Points, in no order, along strands that fork, close into loops and pass close to each other.
Points whose rows are less than 39.7 apart are linked; no others are. Some points are linked to none.
vol: [ -2 -11   8 -18 -15 -14  16  -1   8  32   9  -4  -4   5   9 -23  -2   0
 -40  -4 -39  10 -21  -6  17  23 -13   0]
vopom: [ 14  -2   0  16  -2  28  -2 -14  -3 -26  13   5  22 -23   4  13  11 -12
  18 -14  16 -10  -7   4 -14 -29   5  28]
lufug: [  5   1  -4   9  -2   7 -18  -8   2   5  -1 -13  17  19   6  13 -20  16
   1   9   1   8  10 -35  18  -8 -25  -7]
Dep: [ 11 -11   1  -6 -18   3  12  -5   8  28  13 -11   4  -3  15 -19  -4  -7
 -30 -13 -29  14 -16  -5  18   6 -15  14]
gedin: [-10   0  -7  -5  10 -35  -6  12  -4  -5 -16   3 -26   7 -24   3  -6  16
   6  14  15  -4  10   0  -6  15  15 -27]
Nik: [ 13   0  -3  11   0   3  -9   6  -7 -22   6  -1   5 -16  -5  17   4 -11
  18   6  16  -7   6  12  -7 -18   9   9]
kere: [-19 -14  14 -16   7  -2  29   7  -1  -9 -21  15 -13 -15  -3 -16   6 -24
   5  -1   2  -6  -4  29 -12  -6  25   7]
Lud: [ -8  -7   5 -19  -1 -31   4  10   1  24   0   2 -18   3   0 -17   3 -19
 -11   5 -28  10 -10   5   4  17  -3 -13]
kisen: [  7  -1   1 -11   0 -31  -7  13   0  29  -1   1 -18  10  -4 -14   9  -6
 -18  11 -20  15   3   3   5  25   7 -18]
mipu: [-26   9   7  -1  14  10  11 -11   6 -32  -3   9  -3 -12  -9   9  -8  20
  31  -2  26 -23   7   3  -6   5  -1   2]
runiv: [ -1 -14  13   1 -19  20  26 -10  15  15  13  -5  13   7  20 -27   1  -5
 -29 -33 -25   6 -27  -2   9   3 -14  19]
led: [ -6  12  -7   7   0  -6   5   1  -1  30  -6  14  -6  37  -4 -14  16  38
 -31  -3  -4  -6  12  -1   2  46  -6  -9]
Lim: [ 18   3   2  10  -1   3   0   7  -7  19   3  14   4   8   2  -9  28   0
 -18  -1   1   2  11  15  -3  13  11   8]
zesed: [ 22   4   2  11  -1   3  -4  12  -7   9   0   8  -2  -3   0   1  28 -10
 -10   1   9   3  10  17  -6   7  21   9]
Kigin: [ -7  -5  -4 -18 -12 -18   3  -5   5  16   7 -18   4  11   9 -10 -21  -5
 -10   2 -25  20 -17 -28  15  -1 -18  -8]
Fas: [-52   3  10 -17   2  -9  23  -8  14  -2  -9   4  -4  14   6  -8 -27  17
   3 -10 -15  -2 -20 -18   3   9 -16 -23]
zemuk: [-17  11  -4   9   8  -6   6  -2   1  18 -11  11 -11  36 -10  -3   6  46
 -19   0   5 -16   8  -3  -4  40  -8 -16]
nabom: [-11   1  13   3   9  28  25  -5   6 -14 -11  30  -1  -7  -4 -13  23   6
   5 -13  11 -31  -2  21 -13   3  15  20]
dat: [  1  -6   6   4   9  11  10   1  -1 -24 -14  17 -11 -13 -12  -1  15   5
  22  -2  24 -23  14  23 -18   2  32   8]
movif: [-15   1   2  -1  10 -10   3  10  -1  -7 -12  14 -16   0 -13  -6   3  14
   6   5  16 -14   9  11  -7  12  10 -13]
mazuk: [ 11   8   1  21   1  14  -6  -3  -4   2   5  14   8   6   3   5  16  16
  -3  -6  10 -10   5   4  -5  11   0   8]
pir: [ -4   3   5   9   6  18  -3 -12   2 -32   1  11   8 -17  -3  14   5   9
  28  -6  21 -22   0   7 -10  -9   4  14]
gutin: [  5 -13   9  -5  -7   1  16  11  -2  19   2   2  -6  -7   9 -26  23 -27
 -19 -10 -21   4 -10  26  -7   5   7  17]
Tig: [ 20  -3  -1 -12  -6 -22  -8  13  -3  35   1  -4 -18  10  -3 -17  16 -11
 -31  10 -21  21   9  10   7  29  16 -11]
genof: [ 39   1 -13 -11 -11  -5 -18   8  -3  32  11 -18  -4  -8   7 -10   6 -17
 -25   5 -28  24   4   1  21   0   2   2]
nili: [  2  -4  11   5   2  17   8   6  -1 -10  -9  16  -1 -18  -1  -5  23 -15
   7  -8  12 -10   2  26 -12  -9  18  18]
rerug: [ -7  -3  -2   3  -1  19  -5  -4  -2 -29  13 -22  25  -4   7  15 -27   0
  27  13  15   5  -7 -30  -4 -38 -11   0]
zudu: [  2   3   8   5   6  23  15  -2   1 -17 -11  23  -9  -7  -6  -7  28  10
  14  -8  23 -28  10  22 -18   3  32  19]
boset: [ 36   8 -15  11  -2   1 -30   5 -11   2   5 -10   7  -2  -2  23  10  -2
  -1  17  15   5  27  -5   9 -14   4  -1]
pera: [-30   9  -2 -10   5 -22  -2  -3   0  -4  -6  -5  -4  14  -5  11 -35  15
  14  13  -3   4  -9 -29  -1   2 -20 -28]
genas: [-16  -5  11  -2  -7   8  19  -1   5   8   3   3  10  -4  10 -15  -1  -8
  -9 -18 -17  -1 -18   8  -3  -3  -8   9]
guni: [-23   8  -3   3   6  -9  -7  -8   0 -10  -9  -3   1  11  -6  17 -27  23
  15  10  10  -5   0 -21  -1   6 -19 -15]
Delaf: [ 34   0 -15 -10  -9  -4 -23   1  -2  28  10 -20   1  -3   6  -7  -3  -7
 -16   5 -23  19   6 -11  25 -11  -8  -1]
Siz: [ -5  -3  -4  -3  -2  12   1  -5  -9 -32   7 -12  18 -25   5  13 -15 -18
  27   5  15  -3 -13  -8 -15 -39   0   9]
paduk: [ 14   7 -22  -1   8 -32 -27   2  -9  20  -5 -13 -13  23  -8  14 -13  22
 -10  20   1  14  27 -23  14  10 -14 -24]
Riv: [  2   0   0  18  -1  19  -8 -13   8  -2   1 -10  22  21   8  13 -13  19
   3  -3   4   6   5 -28  19  -2 -23  -2]
Baru: [ 11  -2   6   6  -4  14  10   1  -3  19   6  14   5   1   7 -14  24  -7
 -14 -11  -7  -1  -5  19  -3   6   1  18]
Tana: [ 16  -6   6   0  -6   1   4  12  -3  24   0   0  -5  -4   9 -21  27 -24
 -21  -3 -17   9  -2  28  -7  10  15  10]
Kuze: [ 5  9 -5 14  5  0 -4  5 -5  9  1 11 -4 15 -6  1 15 23 -6  4 12 -7 11  4
 -2 21  5 -3]
Surif: [ -5   5  -7   7  10 -22  -8  12  -2   1 -12   6 -20  10 -17   2   0  14
   2  11  15  -5  12   4  -3  17   7 -20]
mefep: [ 12  -9   2  -9   0 -11 -11  12  -4  -9  -2 -15  -6 -22  -6  11   0 -42
  10  13   3   9   1  13 -10 -27  19  -1]
tamun: [-48   8   6 -19   6   2  21  -5  10 -23 -10   5   0 -11   0   5 -28   8
  20   1   8 -11 -12 -10  -2  -3  -5 -14]
gerug: [  2   6 -12   5   7 -27 -15  11  -8   8  -4   1 -13  13 -14   8  -6  12
   0  14   7   2  13  -4   2  13  -6 -19]
tepo: [ 41   0  -8  13  -6  20 -14   3  -4  16  13  -5  10 -13  11   5  23 -25
 -13  -1   0  14  13  14   6 -17  10  15]
nuka: [ 23  -4  -5 -10  -1  -9 -22  14  -8  -2   4 -20  -2 -15  -7  14  -3 -40
   4  18  -2  17   8   5  -6 -26  12  -1]
vanu: [ 18   8 -18   6   0 -14 -14   5  -6  33   3   0  -5  21  -1  -3   7  22
 -22   6  -2  13  21  -7  14  25  -6 -14]
Mifa: [-34   1  -1 -21   6 -14  14   6   3 -12  -9   5  -7 -13  -2  -6 -13 -14
  13   2  -7  -1 -15  -1  -5  -7   0  -9]
Dul: [ 44   6 -15  -8  -1  -7 -39  15  -7  16   5 -22   0  -4  -5  17  -1 -19
  -7  21 -10  21  27  -6  12 -23   8  -6]
feber: [ 23  -6  -5  19  -5  31 -14 -13   1  -3  10  -4  29   2   9  15   0   0
   5  -4  13   3   4 -16  10 -23 -13  19]
logiz: [ 11  -3  -4  18  -5  30 -10 -11   5 -17   9 -14  32  11   7  15 -12   4
  15  -1  14   3   2 -32   7 -29 -18  10]
Kidud: [ 25   6 -12  22   4  14 -23 -13  -5 -10   9   3  10  -3   3  23   9  18
  10   5  24  -6  20  -9   1  -4   1   7]
biduf: [  1  -5  -2   8  -5  25  -7  -7  -1 -24  11 -20  30   9  10  10 -23   0
  16  10  10   6  -2 -34   1 -33 -16   2]
buto: [ 30   4 -15  -3   4 -26 -27  17  -7  13  -4 -14 -14   4 -12  17   3 -11
 -11  23   3  17  28  -1   3   1  14 -22]
Val: [-13   6  -7   3   4 -23  -7  -2   1  15  -7   1  -6  23  -4   6 -20  24
  -4  10  -6   5   2 -18   9  18 -22 -20]
Fiko: [ 0  0  1  5 -4 -2  3  0 -3  5  6  1  7 -6  2  2  2 -8  0 -3 -5  4 -9  3
  1 -5 -8  7]
Bideg: [-28 -11  17 -10 -21  -1  27 -10  16  12   6  -7   7  14  18 -26 -15   3
 -21 -23 -27   6 -33 -15   8  10 -19  -4]
lubu: [-27   0  11 -15   6 -18  17  10   1   6 -14  14 -13   5  -7 -19  -1   2
  -1  -1 -14  -5  -7  11  -1  15   4  -8]
zunop: [-35   5  -1 -25   5 -24   7   4  -1 -10  -9   1  -7  -3  -7   0 -18 -10
  15   6  -8   5 -12  -8   1  -3  -4 -20]
ligut: [  2 -10  17   6 -10  20  23  -9   8  19   8   9  14   6  17 -22  12  -1
 -21 -27 -19  -5 -20   9  -1   5  -8  23]
leg: [-25   7   1  -5   7 -24   7   0   2  11  -9  13 -10  22 -10 -11  -8  28
  -7   0  -6  -6   0   0   3  27 -13 -18]
buvi: [  8 -12   2 -21  -3 -22   0  12   0  15   1 -11 -20  -8   0 -16   1 -41
 -11   6 -25  21 -16  15  -2  -1   9  -6]
deta: [  8  13 -12  12   4 -10  -8   4  -6  28  -2   6  -4  28  -1  -2  10  37
 -23   5   3   2  18  -5   8  37  -7  -9]
gufib: [-40   9   5 -12  10   3  13 -11   8 -35  -6   5  -6 -10  -8  12 -23  18
  28   5  20 -19   2  -4  -5   3  -4  -8]
zevud: [ 16  -4  -5 -14  -1 -22  -9  11  -3  20   5 -12  -9  -4  -3  -4   0 -28
 -11  11 -22  18   0   7   6  -1   3  -8]
fibem: [-19   1  14  13   0  41  17 -22  13 -23   1  12  19  -6  10   3   0   9
  13 -27   7 -15 -19  -4  -5 -13  -7  15]
Posa: [ 13  -5  -6  -4  -9  11  -7  -2  -6   5  13 -20  17  -9   4   1  -5 -25
   3   0  -7  19  -6  -7   2 -27  -7  13]
salu: [-27   5  -7 -12   8 -30  -6   3  -4  -8 -11  -1 -12   7 -13   5 -22   3
  16  15  -2   3  -4 -15   1   3  -8 -23]
tobev: [-47   5   3 -23   5 -24  15   1   7   1 -13   9 -11   7  -5  -6 -19   6
   6   0 -15  -1 -17 -11   2  11  -9 -17]
misu: [-43  -4  15 -11  -8   3  26 -10  11   5  -2   1   3  12  13 -18 -18  10
  -7 -18 -23   0 -28 -12   6   9 -13 -11]
Zitu: [-25   1   2  -4  -9  -2  12  -6  12  -2   0 -10  12  16  10  -5 -25   4
   4  -5 -10   9 -20 -26   3  -7 -20 -15]
nam: [  4   3  -5   5   4  -4 -16   3  -5 -29   4  -8   3 -13  -7  20  -8  -1
  33  11  20 -12  11   0  -6 -14   9   0]
Fotu: [-16  -6  10  -6  12   2  16   2   0 -28 -15  11 -17 -18 -16   1  -1   4
  27   3  22 -17  12  18 -13   4  26   1]
Repan: [ -7  10  -2  12   9   4  -1  -5  -3   5  -3  15  -1  17  -4   2   7  34
  -5  -1  12 -13   5   1  -5  24 -10  -6]
Nep: [ -8   6   2   4   8   5  -3  -4   1 -36  -4   7  -7 -12 -10  13  -2  13
  32   0  28 -23  10   7 -10   0  11   0]
Pemo: [ 36   7  -9  24   1  15 -20  -1  -9 -14  13   4  10  -7   3  25  21   4
   8   3  26  -3  24   4  -6 -10  16  14]
fegis: [-24  -2  10  -7  11   7  20   1   4 -31 -11  12  -6 -20 -11   0  -4  -3
  24   1  15 -19   0  14  -8  -2  14   7]
sizu: [ -9  -7   7 -13  -9 -14  14  -2   4  24   7   0  -1   5   9 -18  -6  -2
 -20  -8 -29   9 -16  -6   8  18 -16   0]
nuv: [-15   1  -1  -3  -4  14   1  -7   1 -27   9 -12  16 -10   5   7 -23  -8
  25   7  11   3 -14 -24 -12 -36  -8   3]
tamu: [ 18  -3   1   1  -5  -5  -2  13  -5  19   5  -4  -5  -8   5  -8  15 -28
 -13   3 -10  16   2  24   0  -1  17   3]
bure: [ 11  -9   8   2  -1  11   4  12  -4  -4  -5   4  -1 -18   3  -6  22 -34
  -2  -3   7  -2  -3  28 -12 -17  21  16]
Pof: [ 14   7 -11  18  10 -13 -22   4  -7 -17  -1  -4  -7   4 -13  21   3  22
  14  12  30 -13  25  -1  -8   6  11 -13]
rilo: [ 34  -3  -9  -6   0  -7 -27  12 -12   1   8 -22  -1 -10 -11  21  -3 -30
   1  20  -5  17  19  -1   7 -27   8  -4]
Vuruk: [  5   6 -13   3   6 -24 -23   5 -10  -7   0  -9  -9   9 -17  21 -14  10
   9  21  13  -1  17 -10   3   0  -5 -18]
Saf: [-10 -14   8 -24   0 -18  10  11   2  11  -5  -4 -13 -10   3 -21   4 -37
  -6  -5 -24  12 -18  20  -6  -1   9   1]
refi: [-24  -2   9  -7   2   3  20   1   2  -5  -9  15   2  -9   4 -12   4  -8
   0 -17  -7 -11  -9  12  -6  -2  -1   7]
pitu: [-25   0  11   1  -4  13  12 -11  10  -4   0  -2  15   9  11  -2 -18   9
   6 -13  -8  -1 -20 -16   3  -2 -17  -6]
fude: [-16  -3   0 -12  -8 -12   7  -2   6   6   6 -14   7  11   7  -5 -24  -3
   3   2 -19  16 -17 -28   2  -9 -16 -11]
Letuk: [ 25  -7   4  12 -14  31   3 -14  17  19  14  -7  25  10  21 -18   8   7
 -27 -24 -15  10  -6 -12  25  -2 -16  21]
lag: [-13   1  -6 -15   4 -26 -12   7  -7 -33  -7 -10 -12 -14 -15  17 -17 -12
  32  20  12  -2   7 -11  -7 -18  13 -15]
zasu: [ 12   5 -17  10  10 -24 -28   0 -11 -17   0 -15 -10   3 -16  25 -12  15
  16  23  24  -9  24 -13  -3  -3   2 -18]
Guro: [-38   9   6  -6   7  -8  10  -2   5   0 -12  15 -11  17  -9  -3 -14  28
  -3  -5   0 -15  -5   0   2  25 -15 -16]
nerep: [ -9   2  -7  -6  -4  -7 -13   1  -7 -34  -1 -12   3 -17  -5  17 -17 -15
  34  15  11  -5   0  -7 -11 -24   7  -3]
bipi: [ 33 -12  -7  -7 -15  19   0  -3  -3  22  16 -24  10 -13  16 -16   3 -25
 -21 -15 -27  25 -10  -4  14 -20  -6  27]
zer: [-18   2  -5 -14  13 -38  -8  14  -3  -9 -18   0 -26   5 -25   6 -14   3
  15  15   7  -1   4  -5  -4  10   7 -28]
tup: [  0 -10   7  -5   1 -10  -5  15  -1 -15 -12   0 -10 -17  -6   3   2 -26
  12   7   8  -1   1  18 -11 -15  20  -3]
feku: [  6  -6  12   9  -7  24  19  -4   4  17   8  15  11  -1  14 -16  25  -4
 -17 -22 -13  -7 -12  17  -8   3  -3  24]
ledu: [-29  -9   9 -19   9 -13  18   8  -1 -14 -18   9  -9 -17  -6 -10  -6 -20
  12   3   0   0  -8  14  -8  -4  16  -2]
sar: [ -2  -9   0 -21 -15  -6  10  -4   8  16  13 -22   4   7  14 -18 -18  -8
 -21  -3 -26  23 -24 -28  14  -4 -17  -4]
Sode: [ 26  13 -19  21   6   5 -28  -7 -11 -10   6  -7   5   7  -2  26  -1  27
   9  12  29  -6  26 -14   7   0  -2  -3]
pokuf: [ 26  -4  -1  17   2  15 -10   3  -5 -12   6   5  10 -17   1  14  17 -16
   7  -1  15  -4   5  15 -11 -18  12  18]
Sus: [-27   1   9  -3  10   9  20   0   3 -16 -11  17  -3  -8  -8  -6   1   5
  12  -5   6 -21  -4  10  -4   6   2   7]
fotad: [  7   0   0  10  -7  24  -1  -9  -5 -27  10  -5  22 -23   5  15  -1 -18
  25  -6  17  -3  -9  -1 -12 -35   1  24]
Fik: [-27   7  14  16   4  10   7 -15   7   5 -11   9  -1  36   2   7 -15  45
  -6  -8   0 -13   0 -12  11  29 -27 -18]
Vedig: [  4  -3   8   9   4  23   5  -4  -1 -13   2  13   8 -18   4  -1  20 -13
   8 -15   8 -13  -7  20 -14 -14   9  23]
vogav: [-24   3   7   1   2  30  19 -16  10 -33  -1   3  19 -14   9   6  -9   2
  23 -16  13 -15 -15  -6  -7 -20  -4  11]
zamob: [ 39  -8  -7  -4 -15  15  -1  -1   0  31  15 -17   7 -11  12 -19   9 -16
 -30 -10 -28  20  -8   4  20  -8  -5  22]
kobis: [ 34   0 -11 -16  -8 -17 -16  13   0  38   6 -12 -16   2   4 -12  11 -15
 -30  13 -30  24   7   4  21  14  10  -8]
gid: [ -3 -18   8 -19  -4  -7  13   8   0  11   3  -7  -7 -15   8 -24  10 -38
 -15  -9 -22  14 -20  23 -10  -4   7  13]
nevo: [ 11   6   4  23   7  33   0 -17  -1 -17   9  23  10  -7   4   5  29  15
   8 -12  17 -25   1  10 -16   3  13  26]
zige: [  0 -13   5 -13 -16   4  22  -6   7  13  14 -14   7  -9  16 -23  -1 -25
 -21 -20 -27  21 -28   0   0 -11 -11  22]
Vobe: [ -8  -8  12  -4   4   9  20   8   1  -8 -14  16  -6 -13  -3 -13  17 -15
   5  -8   3 -14  -3  29 -12  -7  20  12]
lod: [-15 -14  14  -5 -24   1  22  -8  16  15  12 -13   6  16  19 -24 -11   0
 -34 -19 -32  10 -26 -18  17  13 -19   4]
dab: [ 39  -5  -4   6  -6  18  -6   5  -4  14  12  -7   7 -17  14  -3  23 -37
 -12  -5  -5  16   1  23  -1 -18  10  23]
Pegu: [ 27  -2  -6  -4  -5  -9 -12  13  -5  16   7 -10  -5  -9   1  -1   8 -29
 -12   7 -13  21   9  11   4  -5  12  -5]
vukuv: [  7   7 -19   0   5 -22 -29  -4  -7  12  -1 -12  -5  20  -9  17 -20  20
  -3  22   2  11  19 -24  17   0 -20 -20]
Baned: [-17  -4  15  16  -4  27  12 -17  12  -4   0   5  19  18  12   1  -7  13
  -1 -24  -3  -6 -17 -12   7   4 -15   2]
tera: [ 17  -8  -2  -4 -10   7   7   0   1  28  12  -9   7  -8  18 -17   9 -16
 -25 -11 -22  13 -12   8   9   2  -7  13]
Sog: [-17   7   1   5  13   0   4   2   3 -13 -11  13 -13   7 -15   0   1  29
  11   3  23 -24  11   5  -5  19   3  -7]
tika: [  8  10  -3  20  10  23  -2  -9   0 -21   2  18   0   5  -6   5  28  30
  10  -3  27 -27  16   7 -17  19  19  13]
belu: [-35  -6   7 -30  11 -30  21  10   4   2 -17  11 -21   2 -12 -19 -10 -13
   5   2 -16   0 -12   5  -1  11   7 -18]
povi: [ 13  -4  -3   9  -8  23   3  -8   0   1  12  -9  19  -9   8   2  -3 -18
   4 -11   0  10 -11  -1  -1 -27  -7  21]
zaka: [ 11  -6  -2  -6  -9  -2   1  -1   0  20  11  -8   6  -8   6  -7   2 -19
  -8  -3 -18  14  -6   2   7  -4  -5   8]
Nat: [ 15  -1  -8  -1  -6   5 -15  -2 -12  -6   9 -12  14  -9  -1  15  -8 -21
  11  10   6  11   6 -11   0 -29  -5   8]
por: [ 39   2  -8  16  -4  20 -18  -4  -7   3  15  -2  17 -12   6  16  13 -13
  -2   0   8   5  15   4   8 -24   4  18]
galin: [  7   7 -11   9   3  -7 -18 -11   1  13  -4 -10   6  22   1  14 -19  21
   1  14   0   8  15 -26  18   1 -22 -13]
Tinef: [-31   8  18  10   4  15   9 -14   9 -10 -13  15  -2  24  -3   2 -12  45
   2 -12   9 -22  -2  -6   6  25 -19 -15]
Patav: [ 21 -12   1 -14 -19  12  12  -4   0  13  17 -23   5 -14  17 -23  -2 -28
 -25 -19 -28  28 -21   0   8 -15 -10  25]
Vefup: [ 38   0  -5  22   2  15 -17   3  -7 -15   6   2   7 -14   3  19  28 -12
   7   4  24  -4  20  15 -12 -12  26  13]
Bive: [ 21  15 -23   5   4 -23 -27   5  -7  29  -2  -6  -8  22  -5   3   2  27
 -20  14   4  14  29 -13  19  20  -6 -23]
ras: [ 35  -8   2   9  -4  18  -4   9  -3  12   4  -1   3 -17  10  -3  33 -37
 -14  -5   1  12   4  34 -11 -11  26  22]
zofab: [-11   3   4   5   3  24   8 -14   6 -35   2   4  16 -24   3  11  -5   0
  29  -9  14 -17  -7   2 -12 -20   2  15]
medur: [ 41   9 -18  -6   0 -13 -34  15  -8  20   3 -18 -10   3  -4  11   6  -9
 -14  19 -13  22  26  -1  14  -7  10 -14]
Fogen: [-10 -10  13  -5 -17   8  19  -6  11  11   9  -7  12  -1  19 -16  -5  -8
 -16 -23 -22   9 -25  -3   2  -4 -15  13]
fozol: [ 13   1   6  22   3  30  -2 -15  -1 -17   9  18  16 -13   5   9  18   0
  11 -12  15 -14  -3   7 -11  -9   6  24]
senen: [-11  14  -4  12  10  -3 -12 -13  -1 -18  -6   0  -4   9 -12  18 -19  37
  17   9  22 -19   8 -13  -4  14 -18 -16]
tolu: [-13  12  -4  11  13   3  -7  -6   1 -19  -3   5  -7   7 -12  14  -4  42
  17   2  25 -22  10  -3  -4  17  -8 -10]
Bukof: [ 10  11 -10  19   8  -5 -14   0  -5  -7   1   5  -4   7  -7  14   4  23
   3   8  21  -6  16  -1  -1  13   0  -3]
Guga: [ 24   1  -9  10  -1  -2 -26   3 -12  -7   9  -8   7  -3  -8  27  -6  -5
  13  18  14   3  16  -9   4 -20   0   1]
lun: [-39   2  13 -23   2 -12  31   0   7   7 -13  19  -9   4  -2 -21  -4  -1
  -4  -8 -22 -13 -16   9  -1  16  -1  -2]
fef: [ 24   4  -4  13   0  -5 -12  13  -7   8  -1   2  -5   1  -4   7  17   0
  -2  11  12   6  17  10  -4   0  16  -2]
dus: [ 41   7 -19  12   3 -11 -30  11 -10 -10   3 -14  -2  -3  -7  28   6   0
   5  20  24   3  35   0  -3 -13  15  -5]
mozis: [ -6  10   0  20   8  16  -5 -15   0 -12  -2  10  -3  14  -7  11   2  43
   8  -4  24 -22   8  -4  -8  22 -11  -2]
Morol: [ 22   4  -7   5   2 -18 -19  14  -9  12   0  -4  -9   2  -9  10   7  -9
  -4  17   5  11  17   2   2   0   9 -11]
ladel: [ -2 -13   5  -7 -22   0  17  -6  17  14  12 -19   9  16  18 -20 -15  -2
 -30 -12 -28  19 -22 -28  24   5 -21   0]
Sef: [-23   5   5  12   2  -6  -1  -9   5   8 -11   2  -2  26   1   8 -22  38
  -2  -3  -4  -5  -3 -19  10  20 -27 -20]
rin: [-14   5  -5  -6   9 -36  -4  12  -1  23  -7   5 -19  23  -9  -8  -4  18
 -13  11  -9   2   6  -5   2  29  -8 -23]
zol: [-52   3  10 -20   6   5  33  -8  10 -21 -10  10   1 -11   2  -3 -20   3
  11  -9  -1 -11 -16   0  -4  -6  -1  -4]
lefo: [  0  15  -2  18  12  19  -5 -13  -1 -18   2  10  -3  10  -6  11  21  42
   6  -1  29 -27  16   4 -13  22   7   3]
sel: [-19  -3   8  -9  -8  -7  15  -2   5  15   3   6   3   5  10 -15  -4   0
 -10 -13 -23  -1 -17   2   3  12 -12  -2]
baz: [-11   6 -13  -9   4 -43 -11   1  -2  22  -3  -2 -16  23  -6   1 -18  22
 -10  14 -11  11   7 -19  11  26 -18 -28]
narif: [  7   0   4  11   4   6  -1   7  -3 -19  -8  11 -10  -7  -8   4  14   3
  14   3  25 -14   7  18 -13  -1  22   5]
Zike: [-19   1  -7 -17  11 -33  -8  12  -2 -21 -18  -3 -25  -6 -19  13 -18 -11
  22  17   8   2   2  -8  -5  -8  12 -23]
tenak: [-24   1  14  -1   8  22  28  -9   6 -18  -7  27   0  -6  -4  -6   9  10
  10 -13  11 -30   0  15  -9   4   7  12]
ges: [ 18   1  -1  13   1  -2 -11   9  -6 -13  -5   3  -7  -4  -8  11  15   6
   7   6  20  -5  15  14 -12   3  23  -2]
felik: [ 12 -10  -1 -18 -19 -11   9  -2   2  30   9 -13  -6  -1  11 -24  -7 -12
 -37  -3 -42  19 -21 -11  21  15 -12   7]
bodod: [-46  -1  13 -25   3  -2  34   0   8  -3 -10  12   1  -3   4 -15 -16  -2
   2 -15 -17  -6 -20   5  -5   0  -2  -3]
Kur: [ 39  -3  -6  15  -5  29 -12 -10  -2   8  15  -5  26  -7   7   9  11  -8
   1  -5   5  10   7  -7  11 -28  -6  19]
seke: [ 20 -10  12   7  -3  18   5  13  -1   6  -3   5   0 -17   8 -10  34 -34
  -5  -8   3   0  -4  37 -17 -12  28  21]
Molot: [  3  -7   9  -2   4  -4   4  12  -2 -16 -15   9 -12 -21  -9  -1   7 -11
  11   4  14  -5   4  23 -15  -7  32   0]
tugit: [-40  10   8  -2   7   3  10 -12   7 -13 -11  12  -8  14  -8   4 -18  31
  11  -5   7 -18  -2  -7   1  19 -17 -15]
besob: [ 13   8   1  23   6  25  -6  -8  -5 -11   3  20   8   2   0   7  26  17
   2  -5  19 -19   7   7 -13  13  12  18]
tukep: [-21  -8   4 -31   3 -31  10  12   4  13 -11   5 -20   2  -6 -23  -5 -20
  -8   3 -32   8 -18   6   0  14   0 -16]

A piece is two or more points that can be reached from each other along the links. Count, over all rows, the pieces, the separate loops (a circle has one, a figure eight two, a Y none), the forks (points with three links) and the tips (points with one).
pieces | 7
loops | 11
forks | 17
tips | 9

A tip is a point with one link. Name the tips that can be reached along the links from each point below, in the order of the rows.
Mifa | Sode, Baned
Fogen | Fiko
tamun | Delaf, fibem
vanu | zemuk, Riv

Name the points in between on the shortest way along the links from the first point to the second, in order.
bipi; dat | Patav > zige > Fogen > genas > refi > Sus > fegis > Fotu
Bideg; pitu | lod > ladel > sar > Kigin > fude > Zitu
Sode; senen | Kidud > Pemo > Vefup > pokuf > Nik > nam > nerep > lag > Zike > zer > salu > pera > guni
zol; kisen | bodod > lun > lubu > belu > tukep > Lud
